Points on a hilly landscape, in no order, each with its height.
A ball rolls from a point to the lowest of its 2 nearest points, and stops where none of them is lower. Distance is the straight distance between rows; heights are no part of it.
Q794: [114 134 135 182 121 133 120  74 155 178 122 119 104  73 135 166 123  80
 128 160 145 121 138 131 119 101 167  99 121 150  74  96 174 118 139 123
 147 131  77 136 131 147 142 157]  height 721
Q310: [ 79 103 108 151  77  88 127 151 102  96 160 166 102 170 142 137 178 196
 115 125 117 178 177 133 131 121 119 161 141 114 115  87  93 148 101 143
 155 125  96 193 156  73  83  81]  height 458
Q380: [189 140 184 162 111 145 157 119 167 171  78 153 174 120 130 108  69 142
 181 174 151 162 136 103 137 121  89 105 107  78 111 113 145 128  86 120
 154 121 116  96  45 118 140 129]  height 611
Q626: [155 152 136 160 147 154 135 139 164 138  84 143 130  97 112 110  89 109
 164  98  95 127 110  98 139  89 157  59 117 123 169  97  73 125  96 136
 112 121 122 113  80 103 157 117]  height 699
Q200: [129 157 103  88 164 114  93 138 116  87 147 137  70 144 123 102 151 158
  84  90 191 129 115 134  65 156 111 151 143 128 155 124 128 170 194 141
  85 137 148 153 163 126 198 126]  height 521
Q962: [ 92 124 102 114 173 133 104 138 133 103 206 115  52 130 137 183 154 154
  88 148 182 181 146 139  97 158 142  96 138 162 123 120 225 130 169 155
 111 167 162 138 134 147 181 137]  height 811
Q801: [135 153  94 113 138 114  89  94 153 166 159 100  77  71 130 141 108  86
 125 122 127 118  85 174  85 133 153 135 152 157  89 131 163 147 146 101
 126 137 112 138 110 157 184 149]  height 779
Q255: [118 176 179 188  98 111 126 159  98 113  88  72 178 172  88 131 120 145
 158  92 142 152 149  78 177 125 103 139 130  94 109 116 146 119 123 133
 144  90  91 150 146 115 124 190]  height 671
Q175: [137 146 128  99 145 171 118 178 108  93 106 135 178 203  83 122 146 151
 137  96  83 130 111 106 150 158 139 134 125 122 149 171 111 132 130  89
 125 125 119 138 191 145 113 141]  height 787
Q372: [165 157 187 190  94  89 138 147 119 131  72  77 166 175 101 113 107 134
 151 136 165 143 172  83 176 109  80 141 118  79 111  99 162 101 112 132
 152 105  96 115  77  86 129 155]  height 692
Q879: [157 131  87  72 155 127 140 115 146 125 155 118 155 100 125 132 102  92
 137 166 134 115  84 196 110 162 116 126 155 138 116 195 182 120 145 103
 107 148 110 101 122 166 106 134]  height 371
Q465: [141 150 133 139 150 192 133 134 117 128  76 100 162 140 138 126 105  80
 120 101 112 127 105  93 123 117 149 126 133 163 130 130 145 130 144  86
 128 134 100 139 124 142 128 155]  height 693
Q906: [129 130 158 155  99 141 114  94 106 133 103 176 117 147  91 126 165 160
 160 121 131 118 154 152 114  60 135 122  62  97 107 126  73 122  90 157
 171 123  94 137 148  52 144 102]  height 617
Q938: [145 192 173 130 108 119 103  67 133 155  93 105 162 172 100  97 169 109
 112 101  96 129 125 141 129  93 144 105 109 135  85 121 105 144 101 113
 163 109 132 115 145 141 150 128]  height 727
Q3: [126 122 138 160  86 101 119  92  97 140 131 146  82 132 100 144 157 170
 171 170 152 120 169 164 109  97 135 136  74  82 102 140  61 157 152 152
 147 122 126 146 122  82 138  99]  height 639
Q176: [137 135 134 193 107  89 139 115 132 113  80 146 131 132 115  86  85 151
 146 136 143 106 170 116 170  70 104 151 139  86 116  86 130  80  99 179
 163 103  80 125  84  51 112 105]  height 459
Q790: [135 129  62  93 133  88 211  99 120 120 157 127 130  87 181 101 118  91
 133 175 116  75 155 144 118 114 121 151 130 161 119 107 168 110 126 117
  93 101 156  91 135 153 117 146]  height 472
Q750: [135 187 145 126 111 106 123  52 153 164  82 135 163 138 101  89 142  90
 128 163 117 107 104 176 116 105 126 121 118  91  93 147  95 135 121 118
 144 119 115  97 133 154 133 124]  height 741
Q187: [105 119 110 142 151 117  98 150 112 106 130 138 102 184 112 154 166 182
 109 123 126 150 163 117 126 136 118 125 141 140 152 118 140 128 127 113
 148 117 123 158 194 121 102 115]  height 523
Q114: [ 78 143  69  77 174 145 120 188 155  83 184 166 106 142 125 147 142 151
  82 135 115 130 116  96 106 174 152 119 135 137 212  81  94 135 141 123
 115 168 154 122 192 131 172 152]  height 595
Q168: [109 130 122 141 131  91 134 173 162 150 105  92 115 154 113  95 121 147
 142 109 111 132 129  79 180 139 134 143 146 154 203 112  63 158 147 167
  98 114 179 143 133 126 154 109]  height 234
Q614: [118  86 105 119 142  77 113 150 115  87 154  75 100 115 188  89 151 132
  68 142 116 133 125 146  89 164  93 146 143 157 137 116 164 103 191 145
 116 103 143 136 131 127 144  86]  height 274
Q726: [169 107 127 139 123 101 157 131 112 162 143  91 139  79 167 146  87  77
 138 156 151 130 104 157 183 169  91 137 147 120  93 183 159 118 153 173
  94 112 142 108 107 158 104 174]  height 519
Q445: [134 126 151 160 125 138 116 138 105 127  71 133 131 150 111 127 103 128
 143 122 140 115 143  86 138 112 122 149 126 106 117 122 126 106 131 131
 169  96  78 153 149  94 106 129]  height 656
Q706: [103  82 117  76 118 172 149 179 122 110 161 165 151 157 157 136 168 140
 129 115  69 203 119 104 168 171 111 165 145 167 166 113  74 136  50 128
 145 135 140 153 166  85  95 148]  height 417
Q263: [113 153  96 134 152  55 133 104 124 137 189 122  87  79 119 179 148 139
  85 140 143 143 122 198 108 148 116 122 167  85 102 125 134 134 175 157
 102 132 122 124 168 162 124 112]  height 228
Q989: [152 172 162 164 111 118 173 170 161 144  98  72 179 170  93 100 131 113
 115  83 100 153 147  46 176 143 134 129 148 125 180 108 125 141 108 131
 115 103 147 114  64 133 120 167]  height 714
Q718: [147 134 127  93 117 188  84  93 125 114 134 148 155 103 146 117 132  91
 123  30 146 100  95 120  95 111 162 101  99 167 125 129  54 155  88 114
  93 143 168 114 115 135 154 116]  height 637
Q813: [ 99 125 101 159  68  48 126 135 104 116 133 142 110 146 159 119 169 179
 104 165 122 145 190 130 131 124 120 179 151 103 102  91 122 144 142 158
 141 120 100 160 115 112  84  69]  height 415
Q787: [135 137 107 132 144  88 157 105 146 172 141  84 136  83 149 127 138  81
 118 157 130 138 111 162 169 171 117 134 169 141 121 168 123 157 133 164
  91 112 174  99 118 182 104 158]  height 473
Q702: [142 107 143 154  95 103 183 126  82 174 134 144 158 103 159 120 111 146
 152 162 199 113 125 173 191 134  63 174 130  60  91 175 122 130 150 153
  87 106 113 101 104 158  80 148]  height 328
Q332: [128 133 124 159 129 137 152 109 155 157 104 142 106  68 137 120 119 111
 138  99  84 117 121 121 103 117 154  81 116 145 159 115  93 120  67 131
 155 117 153 126  85 102 122 124]  height 722
Q356: [132 106 170 123 110 224 111  95 118 150 108 178 148  90 148 144 104 139
 153 100 117 127 124 106 115  89 136 116  73 134  94 136 112 120  66  83
 173 139 127 146 114 119 121 129]  height 380
Q266: [178 104 129 144 127 119 146 127 142 175 151 133 133  65 169 174  44  86
 142 175 130 112  90 152 154 152 109 136 133 120 108 186 141 125 121 134
 133 149 130 132 107 142 115 162]  height 561
Q94: [102  97 116 131  95 135 109 157 116 129 145 149 127 189 149 129 172 161
 131 106 112 198 150 101 167 133  92 153 128 157 153 121  76 158  68 150
 118 102 158 171 169  93 108 142]  height 454
Q27: [133 129 116 146 129  68 122 113 117 162 157 114 103  91 118 161 120 108
 122 129 177 126  90 210 138 130  77 132 166  95  94 186 123 152 184 143
  86 121 106 145 151 152 105 133]  height 115
Q983: [ 59 101 116 149 105 120 116 156 141  97 155 168 110 132 107 153 140 151
 132 120 102 151 171  91 189 117 153 132 163 119 123  71 137  97  79 139
 180 114  56 187 192  88  88 140]  height 291
Q789: [ 75  96 126 102 149 169 104 174 136  87 131 191  91 129 109 171 128 150
 136 134 115 130 161  71 172 123 170 133 135 112 132 102 115  92 120 115
 167 128  82 145 187 112 107 158]  height 198
Q272: [129 153 138 131 115 105 141 161 135 115  77 123 143 167  77  85 110 147
 167 115  99 113 116  95 180 132 115 174 134  93 161 143  45 124 137 148
 135 103 140 133 122  99 104 110]  height 524
Q992: [139  98 134 131 137 114 167 129 138 140 106  53 143 101 166  94  99  50
 119 117 118  95 110 117  89 134 133 124 147 188 147 101 171 110 144 135
 102 104 134 112  68 123 137 153]  height 739
Q450: [101 126 109 130 104 100  97 148 114 136 173 128 102 190 158 130 193 187
 106 148 131 199 163 141 110 129  85 144 121 147 138 122  74 166 118 149
 116 126 189 167 153 110 108 108]  height 410
Q419: [120  88 105  73 165 160 184 119 108 129 178 185 143  82 150 136 110 148
 150 193 148 106 150 159 172 150 102 149 124 111 104 166 212  97  92  98
 128 132 123  83 118 156  76 157]  height 370
Q330: [174 147 152 153 113  98 170 127 129 149  83  94 158 152 128  78 106 117
 133 146 134 128 173  77 165 135 107 161 129 107 131 124 145 111 117 138
 134  95 137  96  54 105  99 150]  height 711
Q60: [139 181 130 172 119 107 124  58 174 167  85 102 144  91 128 113 105  75
 125 147 133 109 113 133 116  92 151 102 132 139 106  92 154 126 112 131
 149 112 106  94  90 137 157 137]  height 742
Q504: [115 105 162 133 107 179  65 109 127 109 131 163 146 114 126 158 186 108
  89  53 185  96 142  96  91 104 170  95  86 121  75 106  90 140 109 155
 108 154 114 131 135 122 127 125]  height 463
Q370: [131 177 129 132 154 143 116  82 149 143  99 113 170 155 103 100 159  96
  88 111  90 102 120 129 114 116 171 106 142 161 104 112 163 133 113  72
 151 119 104 120 147 168 120 120]  height 712
Q43: [123  96 121 140 166 117 141 152 110 128 197 131  98  58 155 202 114 125
 113 170 154 149 131 170 171 150 116 118 139 100  90 166 179 115 125 155
 125 151 121 134 146 149  52 158]  height 240
Q67: [129  84 161 147 125 126 141 135  65 162 192 152 116  91 142 205 130 166
 166 151 149 151 123 188 160 133 114 123  90  89  80 169  81 177 109 151
 121 142 108 144 137 126  84 153]  height 21
Q333: [182 128 198 171  78 165 153  94 131 189  96 162 197 130 121 149 118 151
 170 172 156 176 111 135 153 132 100 123  89  52  88 118 125 146  88 117
 164 135  97  79  73 154 145 152]  height 592
Q595: [123 119 104  66 140 137 120 190 124  88 121  91 123 138 113 126 108  84
 129 117  96  84  74 138  91 150 186 143 156 143 183 105 106 139 194 131
 110 166  91 126 184 130 174 143]  height 660
Q84: [107 124 138 162 107  87 103 140 136 147 114 106  98 187 108 109 138 176
 148 125 147 161 168  81 191 117 112 160 121 138 156 119  72 155 140 170
  99 104 185 173 113 123 133  95]  height 309
Q795: [136 146 102  82 157 173 125 120 160 125 134 103 157 118 112 129 130  87
 132 141 113 113  95 170  90 144 166 114 157 171 134 161 210 127 149  78
 113 171 117 113 101 178 103 116]  height 419
Q909: [158 150 194 180 107 136 114  94 154 158  85 172 145 160  87 100 131 163
 182 145 126 136 137 159 138  43 106 113  86  83 116 128  79 104  87 163
 170 128 104 107  89  68 150  88]  height 596
Q534: [145 120 112 139 126 104 113 107 127 140 110  97 105 114 144 124 123 112
 123 169 142 128 133 156  95 141 132 139 128 134  99 149 151 121 172 133
 133 110 121 130 144 137 127 135]  height 679
Q547: [126 160  88 110 159 128 113 130 132  98 182 131  79  85 148 135 127 123
  92  92 148 133 101 147  64 145 157 113 114 160 144 147  95 186 118 134
 117 146 197 168 105 139 170 166]  height 584
Q826: [137 101  81  96 109  84 206 109  76 108 137 128 130 111 190  80 105 106
 143 159  92  75 157 113 118  80 101 174 109 149 134  82 155  83 141 110
 112  95 137 114 104 112 130 112]  height 516
Q498: [140 174 131 120 119  76 126  91 145 135  88  97 158 180  98  66 143 113
 108 168 144  89 136 148 113 124 122 161 148 127 101 152 135 130 166 103
 133 101 105  95 152 153 128 121]  height 757
Q637: [104 132  89  72 178 138 146 193 137  82 146 116  92 109 124 132 138 129
  95 124 113 110  90 135  71 165 153 128 165 147 206  99 127 121 187 120
 121 175 130 134 170 129 161 124]  height 628
Q592: [107 168  80 115 175 119 124 140 129  98 165 130  68 118 140 128 142 166
  78 115 148 148 114 138  55 165 118 121 135 150 155 128 119 145 159 129
 131 137 179 159 153 126 163 129]  height 555
Q971: [122  85 118 121 111  66 116 102 127  92 139  93  90  91 173  86 148 115
  57 146 107  80 113 154  74 143  81 147 120  94  96  91 144  95 187 134
 100  96 141 133  99 122 183  83]  height 340
Q583: [ 81 121 106 194  96  79 127 140 122 106 123 126 108 136 116 131 148 155
 128 108 111 126 167  97 178 104 146 137 156 107 123  67 115 117 114 184
 164 104  79 183 173  75 126 133]  height 362
Q171: [114 127 110  99 148 157 104 120 125 116 143 153 116  99 153 139 166 112
  97  64 130 134 110 123  85 123 165  94  96 176 148 140  78 150  98 116
 114 128 182 142 139 154 148 148]  height 612
Q700: [126  79 132 150 139 114 169 159  66 151 178 146 129  80 158 177 135 174
 141 168 167 149 134 198 182 160 100 145 128  82  84 160 149 147 125 151
 115 133  86 131 131 132  31 134]  height 143
Q478: [186 126 126 160 116 103 125 107 175 180 163 148  89  65 141 169  44 100
 155 150 102 121  97 142 142 132 142  81 116 112 111 160 111 144  89 132
 127 143 156 141  83 133 158 136]  height 602
Q493: [140  97 113 102  91 100 190 146  78  83 104 136 142 128 171  58  78 120
 146 127 110  62 146  89 149  83  86 187 126 122 152  90 119  82 139 136
 106  98 127 117  66  75 105 105]  height 540
Q257: [115  65 128 117 136 114 105 130 128  81 136 111  74  91 140 119 147 126
  73 137 124  88 122 128  73 142  81 124 121  94 110  91 171  54 188 109
 132 114 120 157 125  93 160  88]  height 394
Q567: [115 148 124 106 156 142 129  72 166 147 117 163 146 124 116 123 149 109
 112 167 103  93 142 151 107 125 147 111 128 136 112 136 183  94  96  71
 152 134 110  87 133 169  82 120]  height 728
Q20: [191 124 170  95  89 147 128 100 105 175 162 139 133 103 137 153 101 124
 185 122 102 160 103 152 139 139 123 108  69 122  96 203  73 149  75 127
 121 155 201 102  89 146 150 133]  height 213
Q107: [ 94  99  98 146 129  95 106 155  89  86 170 158 101 193 115 179 175 211
 132 151 142 166 189 126 116 139 118 133 131 116 144 102 147 139 151 119
 143 142  93 166 144 103  91  78]  height 495
Q483: [133 151 137 128 121 155 168 148 138 121  75 120 181 130 109 117 121  91
 149 103  62  92 100 102 129 116 179 120 139 108 172  94  80 123  95 127
 136 138 113 109 123 122 107 145]  height 717
Q940: [119 143 119 152 126  85 119 101 155 184 140  84 104 110 154 119 159 118
 117 154 124 171 140 147 144 150 149 125 146 176 139 136 100 178 125 160
 108 103 190 125 122 173 155 139]  height 425
Q696: [100  70 111  95 154 117  75 194 108  65 158 102 103 166 134 144 121 157
  88 119 114 131 118  99 148 172 105 123 141 128 172 109 162  86 193 139
 119 139 112 134 201 114 170 101]  height 335
Q292: [162 151 176 144 126 114 154 114 176 135  82 174 148 134  81  50  97 179
 169 150 130 114 146 147 150  73  90 133 117  86 144 134  74  89  86 153
 151 116 117 111  56  62 128  83]  height 574
Q106: [133 119 133 123 143 131  98  86 141 163 129 104 126 121 125 139 129  84
 117 167 143 129 123 158 118 135 140 117 152 150  80 126 212 109 159 108
 121 131  67 104 147 172 131 147]  height 700
Q426: [141 102 190 109 102 215 125 135  83 148 103 181 167 147 118 134 143 150
 158  71 119 158 124  92 154  96 128 141  81 133  87 118 103 106  56 104
 165 122  99 122 143 100 122 126]  height 336
Q221: [140 156 122 116 144 117 116 144 120 120  87 106 160 201  95  88 139 141
 120 122 120 117 124 140 115 149 120 139 142 132 142 174 145 130 162  92
 134 115 117 132 168 145 123 109]  height 772
Q822: [141 132 113 117 110 184  65  76 143 125 162 168 127 109 128 162  98 120
 148 127 169 124 100 149  93  94 149 106  95 131  72 165 147 149 134  69
 127 169 114 167 122 166 161 140]  height 530
Q400: [149 122 126 135  82  87 155 122 110 109  83 146 145 141 148  60  68 138
 156 159 161  73 141 110 148  72  71 180 111  95 115 111 127  77 127 147
 146  98  96 108  75  73 130  90]  height 501
Q368: [123 147 108 123 141 119 147  97 165 139 153 139 105  46 144 137 135  95
 103 149  96 109 111 154  83 135 170 103 121 145 124 141 123 128  85 105
 169 139 160 132 107 143 111 136]  height 743
Q339: [ 89 126 110 133 160 124 109 139 123 103 212 141  83 152 139 167 189 172
  71 136 215 154 163 116  65 173 141 105 128 146 130  97 183 170 170 159
  67 172 149 149 131 127 168 134]  height 825
Q181: [111 137  99  91 167 120  84 108 141 134 189 107  57  93 120 155 153 121
  98 127 155 145 113 163  97 146 164 123 149 164 106 125 201 145 158 115
 112 153 118 130 144 171 183 153]  height 796
Q303: [122 147  74  89 182  66 131 109 135 112 178 129 123  94 115 154 121 124
  92 153 149 131  93 206 123 166 105 128 170 112 125 170 171 115 146 145
  98 141 144  77 149 174  94 115]  height 306
Q709: [ 97  88 166 115 114 191  99 151 101 107 118 194 133 162 101 157 130 143
 159 106 115 141 152  73 176 104 144 133 100 116 100 115 106 113  77 114
 153 122  72 156 184 104  95 156]  height 277
Q424: [ 71 121 116  93 175 179 100 153 152  78 127 123  87 126 112 162 125 102
 106 115 124 135 115 140 122 134 140 105 166 183 175 162 227 114 161 106
 159 171 156  73 102 146 129  96]  height 502
Q699: [105 103 120 100 165 103 126 156  97  78 158 119  54 119 143 132 162 160
  68 116 140 128 110 112  70 159  73 115 155  97 125  71 164  83 193 120
 118 141 148 162 146 101 197  65]  height 437
Q147: [185 140 135 151 110 104 154 111 197 166 121 139 140  83 144 125  30  86
 179 155 115 111  88 137 104 116 142  88 135 122 129 147 136 133 113 124
 123 143 130 124  48 130 153 122]  height 638
Q460: [125  83 127  88 108 171 199 178 123 123 138 149 167 135 145 111 178 120
 124 109  59 157 113 121 128 155 139 164 160 136 186 114  87 148  59 147
 148 137 143 141 126 102  49 138]  height 373
Q887: [129  99 150 112 153 155 136 165 132 118  96  63 166 125 145 111 101  55
 107  98 101  97  83  96 115 131 137 122 145 178 156 103 153  95 168 111
 118 128  78 120 125 120 143 156]  height 715
Q452: [148 176 109 156 107 116  93  49 165 179 123 116  93  82 114 136 100  97
 150 125 148 120  96 165 101  97 156 108 131 124  91 101 136 157 139 142
 128 126 104 134  99 142 211 140]  height 761
Q4: [ 93 132 114 149  78  61 105 144 108 135 146 118  88 166 151 130 176 198
 121 156 145 166 183 119 144 119 115 172 124 125 128 110  70 180 167 163
 111 134 165 178 120 116 119  70]  height 365
Q161: [165 116 155 182 110 144 133 115 131 166  75 140 122 118 135 126  78 133
 177 157 152 135 143 108 123 119 111 131  96 112 118 130 133 115 108 135
 157 104 104 127  81  88 121 127]  height 633
Q615: [132 128 136 112 114 178  66  84 120 110 137 171 114 124 115 155 156 129
 100  94 192 100 134 140  60 103 156  99  78 116  80 149 106 159 117 109
 102 152 126 154 129 137 154 137]  height 500
Q952: [182 147 151 125 102 190  99  59 119 138 131 117 173 151 134 117 118  96
 146  70 142 148 103 120 123 111 145  97  92 146  94 142  91 165 103  85
  79 133 172 110  85 148 158 126]  height 659
Q173: [ 95  94 108  97 173 138 146 133 131 119 185 152 117  90 145 173 130 160
 128 192 152 162 152 165 174 171 120 125 141 111 114 156 219  95  83 148
 143 151 147  84 120 159  44 124]  height 316
Q409: [ 84 153 150 166 118 104 108 160 117 115 111  98 155 159 109 123 117 148
 145  85 110 130 137  79 161 136 144 120 145 139 117 105 151 111 129 143
 133  98  77 154 207 134 151 182]  height 645
Q926: [145 116 187 173  85 185 125  68 134 187 131 173 194  97 146 171 111 137
 177 157 139 149  95 137 147 103 129 100  84  90  62 118 133 137  85  95
 170 163  97 115 114 162 134 139]  height 575
Q174: [ 83 122 133 133 167 133  93 131 154 120 111 129 117 172  93 150 142 124
  99 111 117 112 161 110 148 124 149 110 161 155 146 125 217  91 133  90
 168 131 109 107 159 151 103 112]  height 571
Q684: [139 115 113 108 144 166 166 155 116 115 117 131 146 123 150 111 164 139
 133 133  88 151 127 142  98 154 129 137 132 147 167 166  96 155  89 133
 143 123 175 139 111 125  63 124]  height 324
Q997: [126 132 121 126 125 123 155 177 131 119  90  69 149 135 118 121  94  85
 143 113  75  87  97 104 118 144 192 132 166 141 191  86  92 136 158 158
 105 152 116 117 147 129 151 155]  height 691
Q183: [133 123 147 144 104 187  96  68 123 160 143 155 159 111 132 180 117 100
 159 152 148 145  93 161 137 104 141 100 102 111  54 151 148 142 127  78
 128 160  81 137 144 196 130 151]  height 554
Q554: [175 141 147 157 127 148 170 142 163 150  70  99 149 112 124 115  59  87
 172 118 119 126 106 109 100 112 137  86 146 136 173 120 129 130 135 123
 111 139 115 113  55 121 139 125]  height 672
Q701: [130 151 140 213 117  80 134 104 139 133 104 111 102 140 109 115 139 142
 140 115 121 132 182 111 171  81 144 117 138 109 119  74 124 109 101 196
 163  97 102 139 101  72 125 121]  height 418
Q469: [151 104 159 112 101 141 110 113  83 156 179 160 112 104 143 189 123 151
 163 156 145 146 119 172 116 127 123 129  64  99  76 198  72 167  83 147
 124 150 165 130 130 126 131 150]  height 129
Q50: [ 99 104  88 114 180 116 119 165 147  99 145  90 110 142 147 129 141 135
  76 128 124 137 135 131 101 172 116 117 156 192 176 120 202 102 169 124
 134 132 140 123 156 131 120  93]  height 186
Q470: [191 161 172 118 108 170 142 100 141 142 111 126 169 146 118  97 121 104
 156  52 118 163 123  90 138  76 133  66  87 138 138 111  63 129  91 101
  82 138 173  92  79 132 166  95]  height 677
Q163: [ 86 142  87 118 150 127  85 171 141 104 160 144 116 176 131 137 155 170
  78 104 140 141 132 111 126 147 124 127 134 144 180 108 108 160 120 132
 105 125 149 150 219 132 166 140]  height 559
Q694: [140 142 170 130 116 116 140 117 146 151  74 141 126 154  72  69 129 164
 170 139 114 119 142 121 154 113 108 151 102 104 153 158  55 115 110 134
 143 111 168 128  76  89 100  79]  height 550
Q371: [163 124 153  87 109 152 162 117 107 149 148 123 134 101 152 124 155 124
 156 134  83 164 119 164 113 163 124 127 103 143 119 199  85 151  79 136
 149 122 200 111 100 133 102 137]  height 273
Q170: [147 118 168 100 100 216 197 150 124 131  92 160 216 124 104 110 130 122
 136  99  71  95 102 107 116 115 146 150 124  82 159 101 103 119  68 101
 148 152  95 111 109 108  76 139]  height 737
Q855: [ 69 109 142 143 139 120  88 170 144 111 136 120 112 158  98 156 124 131
 105  90 120 111 151  79 168 123 154 102 155 159 137  95 204  95 151 123
 141 125  79 137 208 145 164 155]  height 609
Q129: [171 130 127 145 121  98 196 112 134 157 112  82 154 123 162  85 114  71
 132 159 134 104 160  96 140 138 123 141 133 149 129 102 163 112 137 142
 104  94 150  77  51 144 120 168]  height 731
Q737: [140 149 155 144 133 112  91  86 137 179 107  84  93 146 118 113 119 112
 146 122 153 160 137 130 152 128 162 129 123 166 123 142 107 183 147 151
  83 114 178 128  81 166 181 145]  height 377
Q44: [125 143 126 140 139 111 112 137 127 143  91  88  98 146 126  93 125 114
 122 101 135 128 126 113 126 132 134 143 138 170 161 135  93 166 176 148
 113 103 154 140 131 129 173 123]  height 315
Q408: [ 88 124  82 103 176 113  98 178 124  72 160 116 104 165 127 153 126 180
  71 110 129 150 109 115 114 177  91 125 167 146 209 108 182  95 187 137
 138 162 151 112 170 120 152  75]  height 267
Q213: [129 129 111 144 123  55 152 142  84 139 164 139 124  89 148 142 122 142
 115 153 187 117 122 198 153 123  60 159 152  75  93 188 126 131 163 159
  79 114 130 119 141 167  55 108]  height 235
Q521: [134 126 128 142 125  97 111 102  97 134 145 133  93 140 101 158 165 156
 144 177 153 133 158 172  92 130 138 123 107 107  95 139 115 159 189 129
 122 129  98 137 162 127 140 107]  height 657
Q933: [ 95 135 100  94 167 125 167 117 163 121 143 164 123  78 149 112 163 112
  96 149  93  78 157 146  82 123 155 106 134 159 144 119 162 107  79  96
 159 122 144 113 123 149  63 124]  height 746
Q764: [128 145 105 116 134  88 122 146 106  94 121 106  62 110 132  99 149 151
  77 112 151 112 127 127  83 150  86 156 148 106 144 113 102 122 221 138
 129 129 154 155 155  98 200  79]  height 479
Q797: [144 121  88  84 156 125 221 107 123 134 178 158 150  69 158 129  91  97
 151 182 122  74 125 162 140 126 115 150 127 130 117 158 185 114 115 105
 100 135 134 101 136 160  89 169]  height 421
Q235: [162 163 170 132 123 149 154 136 145 150 103  80 169 158 103 102 143 106
 129  61  93 167 125  79 160 112 151  85 125 142 163 114  89 155 109 118
  91 115 171 111  73 149 155 129]  height 695
Q545: [ 92 145  87  81 192 164 116 138 162 101 161  99 111 102 120 139 144 115
  99 128 117 151 106 167 105 146 178  93 161 206 154 149 221 144 136  94
 135 173 154 107 108 176 126 106]  height 460
Q320: [144 145 129 128 133 220  79  70 127 115 106 122 173 139 131 124 110 102
 128  77 147 133  98 103 125  96 151 110 104 162  98 119 121 152 125  52
 106 150 117 136 122 158 147 134]  height 674
Q990: [150 111 111 102 128 127 134 187  94  89  80 103 141 152 118 109  85 119
 152 135 109 103 103 104 125 154 120 162 137 120 170 161  63 114 196 128
 134 120 111 129 158  98 136 125]  height 446
Q40: [123  79 106  86 134 119 101 195 109  68 133  94 143 154 133 119 105 134
 136 140  87 109 115  96 137 179 119 150 147 123 150 120 126  72 188 118
 137 131  92 134 197 109 131 131]  height 393
Q100: [ 51 109 116 131 169 143 102 136 154 103 126 127  97 160 117 179 153 136
  88 144 135 135 162 123 144 135 128 129 167 170 170 130 230 100 130 125
 182 146 172  77 118 134  99  98]  height 539
Q827: [136 136 121 122 120 124 115 154 120 107  69 141  99 143  87 116  91 144
 168 118 137 100 123  91 150 125 122 154 107  93 157 141  31 129 172 149
 116 111 133 134 141  89 170 117]  height 490
Q650: [129 133 143 111 108 141 101 161  94 108 124 148 156 241  86 118 187 173
 142  88 123 153 135 126 136 143 113 134  99 123 127 179 115 144 104 114
 129 101 146 148 199 133 117 132]  height 800
Q52: [125 103 163 122 115 223  76 102 115 117 127 181 157  95 156 150 128 111
 121  63 165 107 130  80 128  83 155  97  71 134  88 120  89 112  80 111
 123 148 128 115 145 129 117 117]  height 422
Q45: [139 119 134  92 112 183 211 161 126 108  87 161 205 144 112  99  95 104
 145 135 119  50 116 104  98  96 130 161 139  87 167 113 151 101 110  93
 126 153  79 120 138 105  81 155]  height 758
Q91: [112 156 157 133  95 136 110 154 118 131 116 109 170 215 109 112 168 143
 136  74 113 155 138  86 171 139 105 144 122 143 146 157  78 168 113 139
  96  97 182 152 179 141 141 167]  height 815

Where does a ball stop that starts at each point below?
Q826: Q67
Q380: Q789
Q962: Q50
Q368: Q168
Q339: Q50
Q3: Q50
Q718: Q50
Q330: Q27

Call two points neighbours if one is among the 2 nearest of the other. Go from one point of each pair to the other, from neighbour to neighbour, staying as low as possible. Name the highest point that can't be avoided.
Q50, Q27: Q989
Q4, Q67: Q94
Q27, Q370: Q933
Q789, Q4: Q493
